Points on a hilly landscape, in no order, each with its height.
A ball rolls from a point to the lowest of its 2 nearest points, and stops where none of them is lower. Distance is the straight distance between rows; heights are no part of it.
k745: -17 -9 0 -22 27 10 -21 -40 0 39 -69 -2 18 7 -22 -22 -14 -17 -39 -24 6  (h 5.18)
k148: -8 32 15 -23 -30 -26 -35 11 -2 -17 -15 -20 19 -2 -17 20 6 -25 -43 9 -8  (h 5.56)
k859: 12 11 -35 8 54 0 4 -49 -34 55 -40 -13 22 -24 -5 3 1 38 -30 -35 -18  (h 5.69)
k480: 48 -8 -6 3 33 8 10 23 34 37 13 -21 44 5 25 -9 23 39 -5 7 -4  (h 2.77)
k245: 10 -30 19 -8 6 6 6 -45 39 -32 -26 18 8 -27 -44 -23 42 -2 2 41 15  (h 2.04)
k407: -7 -39 20 8 7 -12 46 -16 21 5 -53 -2 1 6 -25 -36 -12 2 40 22 7  (h 7.03)
k840: -23 -46 -10 -19 3 37 -29 -18 15 35 -56 -19 9 27 -18 -15 12 -14 -13 -39 4  (h 4.85)
k65: -26 10 23 -14 -4 24 -36 -2 8 23 64 -7 2 14 30 -1 -15 38 -24 12 16  (h 7.27)
k389: 9 9 -3 -11 44 -15 -27 13 -6 -14 -50 -55 -23 10 -53 12 -11 -28 -28 -3 8  (h 6.08)
k642: -23 11 -8 -21 -5 13 -49 -3 26 6 69 20 0 -14 21 -16 -6 34 13 35 4  (h 7.07)
k241: -16 -12 -22 -7 -12 -34 31 -25 15 -3 -19 20 -6 8 5 23 -67 -29 -11 20 7  (h 3.94)
k950: 19 -20 -28 35 -1 0 14 -9 -15 26 -10 -22 -13 -9 26 -2 48 -17 40 -53 -46  (h 4.79)
k411: -7 -21 -28 1 6 28 -6 9 -5 -18 -3 9 -31 -8 -21 -53 41 -38 35 -42 -31  (h 5.37)
k658: 20 -16 -35 -2 16 10 2 -2 3 -18 -78 -1 32 -12 -43 -1 35 -12 -29 -14 17  (h 3.39)
k818: 8 19 9 -10 4 -28 34 0 20 -19 -9 15 -7 -22 16 13 -54 -3 -8 51 -23  (h 4.60)
k834: 12 -28 43 10 -12 -15 0 -5 35 -22 -8 2 6 -6 24 -18 12 21 1 67 -9  (h 5.36)
k636: 0 -14 4 7 14 13 -47 11 -9 -12 27 12 -35 18 14 -41 28 -33 10 -52 -33  (h 5.66)
k781: 23 50 22 -9 21 2 -7 -5 -35 -6 33 12 -25 -29 -15 19 24 -33 -11 -41 -32  (h 6.02)
k991: 52 -20 -17 9 46 27 21 3 21 -49 -44 -22 9 -34 -21 -10 50 5 1 53 -8  (h 3.45)
k337: -12 -1 -15 12 -39 -53 49 -16 -9 -8 -16 -2 19 5 12 26 -39 -15 5 -5 10  (h 3.30)
k717: 31 2 4 5 16 0 33 8 15 36 45 8 44 -9 20 4 11 43 1 -28 26  (h 1.86)
k889: 40 -15 -48 14 1 13 7 5 8 31 -47 -17 35 -6 -2 22 37 6 -14 -18 -7  (h 3.96)
k33: 2 -26 -27 3 8 24 -56 -18 29 -12 21 36 -17 36 36 -24 5 -10 -44 11 -10  (h 6.22)
k982: -55 -1 43 -6 40 25 28 19 -51 6 28 3 3 17 -11 47 -12 -26 -4 -55 33  (h 4.84)
k314: -36 -20 61 -16 -5 -1 -34 31 20 2 -5 -37 -11 6 14 1 -17 -3 18 12 -19  (h 7.63)
k282: 16 -44 0 -1 27 23 21 -31 32 -28 -19 -24 16 -29 -31 -26 43 6 26 65 0  (h 2.83)
k821: 7 -21 -15 -20 29 6 -1 -10 42 -29 -52 6 0 -27 -60 9 6 -8 -16 21 35  (h 2.84)
k742: -35 -13 -27 -24 -65 22 -12 -11 23 3 0 9 11 -17 25 -16 13 -1 14 27 -40  (h 2.24)
k376: 9 19 5 8 -42 -8 1 -10 -15 -10 4 64 -46 -18 -28 17 -1 3 26 15 -4  (h 4.40)
k974: 9 41 22 0 -13 -17 -6 -12 -26 -21 -5 61 -23 -14 -7 21 -6 -35 -13 -17 -19  (h 3.10)
k773: -30 -62 -24 -31 -30 70 -2 -28 37 15 -33 3 16 8 -1 -21 11 -11 -9 -10 4  (h 4.34)
k931: 2 16 -17 22 -11 -4 27 35 -16 -25 66 40 6 -16 11 31 0 30 15 -13 48  (h 2.43)
k280: 15 -1 28 5 -23 -29 10 23 -4 6 -8 0 21 46 -41 -18 -4 21 22 -1 50  (h 6.60)
k754: 23 38 -4 -9 27 -20 -2 -23 -8 5 21 -19 -6 11 -51 21 -11 5 -34 4 37  (h 6.37)
k350: -48 50 8 -20 -19 -44 18 -2 -52 -40 11 15 28 -19 19 11 -37 -34 8 -8 -14  (h 3.46)
k601: 4 31 5 8 -23 -2 5 37 0 -12 42 35 14 -31 45 27 -5 45 35 16 13  (h 3.24)
k819: 6 17 -21 -8 36 -24 -19 5 -5 -16 4 -30 -41 25 -59 16 -30 -25 -21 -3 32  (h 6.21)
k697: -12 -26 18 -10 -18 -17 21 12 11 -10 -38 -17 20 12 -65 -47 10 1 39 19 30  (h 6.83)
k232: -33 18 39 7 31 29 8 44 -32 -14 54 -4 -19 3 9 30 -12 -12 -17 -19 22  (h 4.48)
k271: -6 -21 39 12 -43 -9 -12 24 20 -3 -11 5 15 8 54 -4 -7 49 19 49 2  (h 4.82)
k578: -58 35 18 -24 -29 -31 -6 -14 -42 -25 34 3 15 -25 19 -29 -11 -15 14 -20
 -3  (h 4.15)
k936: -8 13 20 2 49 29 6 29 -26 10 53 -59 -8 15 29 6 -4 3 -20 -21 6  (h 4.05)
k741: 18 -26 -3 3 32 42 -56 -2 22 7 13 8 -38 28 8 -23 23 -13 -16 -16 -14  (h 5.91)
k863: -18 8 3 9 3 20 16 -4 -19 17 68 43 8 -19 23 -6 15 5 10 -74 20  (h 1.96)
k598: 19 11 -36 22 -24 -5 10 15 -18 5 68 53 7 -11 6 12 30 14 29 -46 24  (h 1.59)
k475: 31 20 -21 21 3 -19 29 -38 -29 31 -5 -38 14 35 -22 15 -3 18 -22 1 32  (h 6.15)
k140: 1 64 17 3 -45 -5 -16 22 -33 -9 2 52 -26 -8 -16 17 -4 30 46 11 29  (h 3.89)
k514: -5 3 -15 -1 51 -5 0 -40 -25 39 -57 -15 29 -9 -25 -45 -9 23 -28 -13 -9  (h 5.47)
k701: 2 -10 -24 10 -5 -21 -45 -11 20 -37 49 19 0 -2 11 11 3 7 -8 38 19  (h 6.82)
k221: -22 -45 5 -20 20 46 -3 16 48 13 -16 -10 -21 15 -1 -32 -21 -3 12 23 -20  (h 7.67)
k676: 6 15 -40 19 23 -9 27 -49 -26 62 -13 -36 0 -6 0 22 -8 20 -12 -25 -3  (h 5.90)
k928: 43 14 8 25 -14 -28 35 -25 -2 -4 20 6 -13 -21 -7 46 8 12 -4 6 12  (h 5.30)
k825: -25 -13 37 -17 -16 -8 -3 35 11 -15 -33 -26 -23 6 -8 15 -40 -30 19 26 -28  (h 7.78)
k435: 44 10 -8 37 37 -5 33 -14 -17 4 11 -33 -30 -23 19 56 8 11 -7 -8 -9  (h 5.57)
k199: 13 -18 15 2 15 -13 13 3 44 -20 -1 1 -1 -32 45 8 -4 8 -9 47 -39  (h 5.13)
k186: 5 -8 -18 18 -69 -21 15 -3 -7 17 -7 -25 22 27 21 20 -2 2 -3 13 -10  (h 2.21)
k298: -3 -28 -22 21 25 23 0 -29 -28 18 -39 1 -35 -5 1 -33 36 -33 30 -62 -43  (h 5.10)
k762: 39 21 6 21 -25 1 10 -21 8 -5 16 24 -27 -20 -24 7 35 6 10 37 -25  (h 4.89)
k83: -33 0 18 -20 -45 -56 -20 -5 2 -31 -18 0 29 -4 -29 12 -4 -13 -16 -5 45  (h 5.19)
k602: 5 37 12 -11 6 -3 -8 23 -20 -12 6 35 7 4 17 -9 -30 -12 -17 -13 -17  (h 2.13)
k788: 27 21 -1 25 63 3 -3 -11 -44 -5 12 -24 -48 -22 3 32 23 -14 -1 -49 -19  (h 5.78)
k187: -13 -41 28 15 4 -20 16 -7 15 3 -26 9 -6 41 24 -26 -43 -8 20 1 17  (h 7.26)
k877: -15 5 66 -27 -3 5 -47 34 12 5 27 -21 6 5 5 17 -2 21 -13 -9 13  (h 7.47)
k455: -5 -14 -3 16 10 -10 -47 -2 -1 -55 30 25 -24 18 49 -3 -17 -18 -33 0 8  (h 6.55)
k180: 14 27 4 -4 -19 40 -31 56 11 2 -4 34 -18 29 4 -29 -14 28 15 53 -13  (h 2.11)
k755: -3 -6 -9 12 -35 0 5 13 23 -4 -1 50 6 -19 50 7 -22 37 39 51 -9  (h 4.11)
k618: 3 -21 -16 8 15 -43 8 20 20 -36 -20 -53 -3 8 -12 -10 -4 -16 18 25 4  (h 8.05)
k894: 38 -17 -69 25 -5 23 20 -18 -9 44 -14 -18 -2 -9 8 11 51 4 17 -28 -36  (h 4.43)
k111: 18 17 -5 -9 45 7 -3 16 11 34 27 -61 23 10 28 -4 3 25 -23 3 -18  (h 3.47)
k565: -29 15 38 -7 21 9 47 -15 -42 30 23 13 -11 4 5 23 -37 -26 9 -46 0  (h 5.21)
k722: -11 -5 -27 -3 -52 7 3 -1 10 25 9 -5 -9 -2 26 19 -8 -5 7 6 -45  (h 0.66)
k479: -4 -40 19 10 -8 22 -7 39 22 -6 -28 28 -24 23 20 -23 -16 -17 20 -15 -17  (h 7.48)
k758: -26 -21 -46 -40 -46 55 -6 -11 26 -12 -9 14 24 -15 -13 -10 12 -17 -19 23
 -14  (h 3.48)
k490: 16 -4 -24 11 -7 -23 25 -7 -5 29 0 -10 19 51 -37 -19 -18 10 9 2 41  (h 6.39)
k540: -8 5 37 4 8 18 40 12 -11 42 32 23 43 -14 32 24 7 22 -9 -61 29  (h 0.63)
k615: -24 0 -14 -14 -8 -23 18 12 1 -15 -30 -54 -18 5 -12 -4 -29 -38 10 22 -35  (h 7.92)
k553: 21 27 -16 -9 3 -20 -35 -5 -7 -22 -19 -68 -11 5 -34 -6 29 -28 -41 14 -20  (h 5.89)
k110: -49 11 7 -6 -36 -34 -6 -21 -29 -27 34 2 40 -10 10 0 10 -8 -25 -31 53  (h 4.75)
k620: -2 50 38 -1 -38 14 -22 45 -24 10 1 36 -24 25 10 -12 -27 39 41 32 9  (h 3.17)
k673: 13 32 -14 -12 -8 5 -6 33 9 2 16 23 12 22 -1 -26 -17 11 -8 30 -15  (h 0.60)

For each start below, name the point where the ball stops.
k565 | k540
k834 | k598
k982 | k540
k280 | k722
k754 | k722
k199 | k722
k389 | k673
k762 | k673
k825 | k245

Call two points neighbours if one is among the 2 nearest of the other. Go from one point of each pair to the other, from neighbour to neighbour, staying as low as possible. Name the highest point that can't be avoided.
k540 and k722 | k834
k673 and k540 | k754
k540 and k598 | k863
